Each row is a point on a landscape with many valleys, with its height.
From any point a ball rolls to the lowest of the 5 points nearest to it. It stops when none of these is lower. Distance is the straight distance between rows; heights are no part of it.
Rur: [ -4 -15 -12   9  25   1   2  -9  -7 -15]  h=403
tor: [  2  -9  -8 -12 -11  -4   7   9  -7   8]  h=316
kugol: [ -8  23   6   0   3  -7  -5 -16  18  -6]  h=515
kop: [-26  22  12 -14   0  -2 -12  -8  17   0]  h=479
linut: [ -1  10   3   6   2 -13   3 -11   5  -2]  h=202
fuf: [-14  -4 -12   5  29   4   1 -17   6 -16]  h=511
fub: [  2  -2  -5  -2  -7 -14  11  -2  -2   4]  h=425
zodi: [ 36  -6 -24  -1  -4   5  11  17  -8 -10]  h=473
tati: [ -7  18   5  10   8   6 -10 -19  13 -18]  h=665
met: [-14  26   8  -6  -1  -4 -11 -17  26 -10]  h=493
Lubi: [ 16  -7 -19 -21  -8   1   8  19  -8   4]  h=517
mafa: [  2 -10  -8  15  13   1   1  -9 -12 -15]  h=455
zunek: [-16  -1   8  -4  -8  -2  -1   6  -7  13]  h=376
kodu: [ -3 -16 -23   8  32  -7   8 -11   6 -12]  h=292
dut: [ 10  -5  28 -14 -15   7   7   2   4  28]  h=296
kir: [ 11  -9   6  -5 -13  15  -6  18  -7  19]  h=380
sipu: [  5   7   1  13   4  -7   2 -11   2  -6]  h=452
Saf: [ -2 -10   2  -8 -13   7   0  15 -12  14]  h=264
gapa: [-10   9  -2  13  17   9  -8 -17   4 -17]  h=614
dosi: [-15   5  24   2  -5   4 -10   7   2  17]  h=571
zutuv: [ 8  1 -2 14  2 -9  3 -9 -2 -5]  h=507
ked: [  2   5  -1   4  -1 -14   6  -7   2   1]  h=398
Fiv: [ 30  -9 -17   0  -8   0  10   8  -5  -9]  h=459
rezav: [ 29  -4 -23 -14  -8   0  12  19  -5  -3]  h=468
nal: [  9  -7  20  -3 -15  13  -2  10  -1  23]  h=362
fogoz: [-18  23   8  -9   1  -8  -7 -12  17  -3]  h=492
dinom: [-20  17  10  -9   1  -8  -5  -5   8   5]  h=587
veb: [-23  10  20  -2  -3   2 -12   5   1  15]  h=636
geli: [ -9  -7  10  -1 -11   4  -5  12  -8  17]  h=317
puva: [-8  5 31  2 -6  6 -9  6  5 20]  h=445
retut: [-22  15  27  -2  -1   4 -16   3   8  11]  h=96
bisu: [-24  13  15  -7  -1  -1 -10   2   3   9]  h=669
vot: [ -8   5  -3  13  19   6  -5 -15   0 -17]  h=538
Vuze: [  8  -9 -13 -17 -11   2   6  16  -9   9]  h=498
mov: [-17   3   5  -7  -3  -9   2   2  -3  10]  h=555
Vebe: [ -7  -9   2  -7 -11   2   1  13  -9  13]  h=270
zoni: [-28  20  20 -11   1   4 -19   1  12   4]  h=434
vek: [ 25  -9 -17  -3 -10  -5  10   8  -4  -5]  h=449
mok: [  5   0  33  -4 -12   6   0   5   7  26]  h=354
tedav: [  0 -12  -5 -12 -11   5   2  15  -8  13]  h=112
gakev: [ 15  -7 -10   9  -4  -6   8  -1  -4  -6]  h=462
migef: [  8  -9 -12  -9 -11  -9  11   7  -4   3]  h=390
kiz: [ 26  -7 -18  -9 -10  -2  12  12  -4  -3]  h=457
tukek: [ 7 -6 -9 -6 -9 -9 10  3 -3  3]  h=389
lised: [  5 -12  -6 -13 -13  13  -3  20 -12  12]  h=469
riku: [ -2  15   5  12  10  -1  -5 -16   9 -11]  h=658
mubo: [ 21 -12 -12  10  -2   0   6   2 -10 -12]  h=488
beze: [ -5  17   6   2   3 -12   1 -11   9  -1]  h=461
nub: [ -8  -5  -7  11  23   4  -2 -15  -7 -16]  h=451
Zul: [ 37  -1 -24  -7  -1   5  13  21  -9  -9]  h=481
neso: [  3 -10  -9 -14 -12   4   4  16 -10   9]  h=332
lilop: [ 32  -9 -19   3  -5   4   8  13  -7 -11]  h=467
vulen: [ -4  -6  18   1 -12   9  -5  10  -2  19]  h=351
Fede: [  0  12   4  15   8  -4  -2 -13   4  -9]  h=549
gad: [-30  23  13 -18  -2  -1 -19  -9  22  -3]  h=485
Tufo: [ 19  -8 -13  -3  -9  -7  12   5  -4  -2]  h=432
berav: [ -9   6   1  -5  -2 -13   7  -3   2   6]  h=545
nugak: [-15   3  -6   8  23  10  -4 -16   5 -19]  h=572
Vafen: [ -1 -22 -19   7  28  -4   6  -7  -3 -15]  h=375
kigis: [-14  11  33   2  -4   6 -12   3   7  18]  h=444
gurid: [  7  -3  -4  17   6  -3   0  -8  -7 -10]  h=506
vir: [ -9  -7 -21   6  34  -3   4 -17  12 -13]  h=412
zulo: [ 22 -18 -17   9   0   6   6   6 -14 -19]  h=487
Nez: [ -4  22   5   9   5  -4  -6 -17  15 -10]  h=574
zogor: [ 12  -6  -6  16   2  -4   3  -4  -8 -11]  h=501
Dated: [ 12  -4  -8   1  -7 -12   9  -1  -1   0]  h=424
Bog: [ -7  14   1  14  13   6  -6 -17   8 -17]  h=682
murug: [  0  -7  12  -1 -14  12  -4  14  -5  19]  h=347
ropo: [ 10 -23 -16   6  10   4   6   3 -15 -20]  h=466
fipi: [-11  -5   5  -5  -9   0  -1  10  -9  14]  h=304
zup: [  2 -21 -14   9  16   2   5  -3 -14 -17]  h=439
tiga: [-22  24  11 -17  -6  -3 -15 -15  29  -7]  h=489
fuv: [-16   1  16   0  -6   3  -6   8  -4  15]  h=523
Nozo: [ 12 -10  14  -5 -15  14  -5  14  -3  22]  h=363
vus: [ 11  -2  -4  11  -2 -10   6  -5  -2  -3]  h=470
sibak: [ -1  -2  -3  16  14   0  -2 -11  -6 -12]  h=500

Where does a ball stop that starts at each point below?
puva: tedav
lilop: tedav
fogoz: retut
riku: linut
fub: tedav
fipi: tedav
Bog: kodu
fuf: kodu
tiga: retut
met: retut
zutuv: linut
dinom: linut
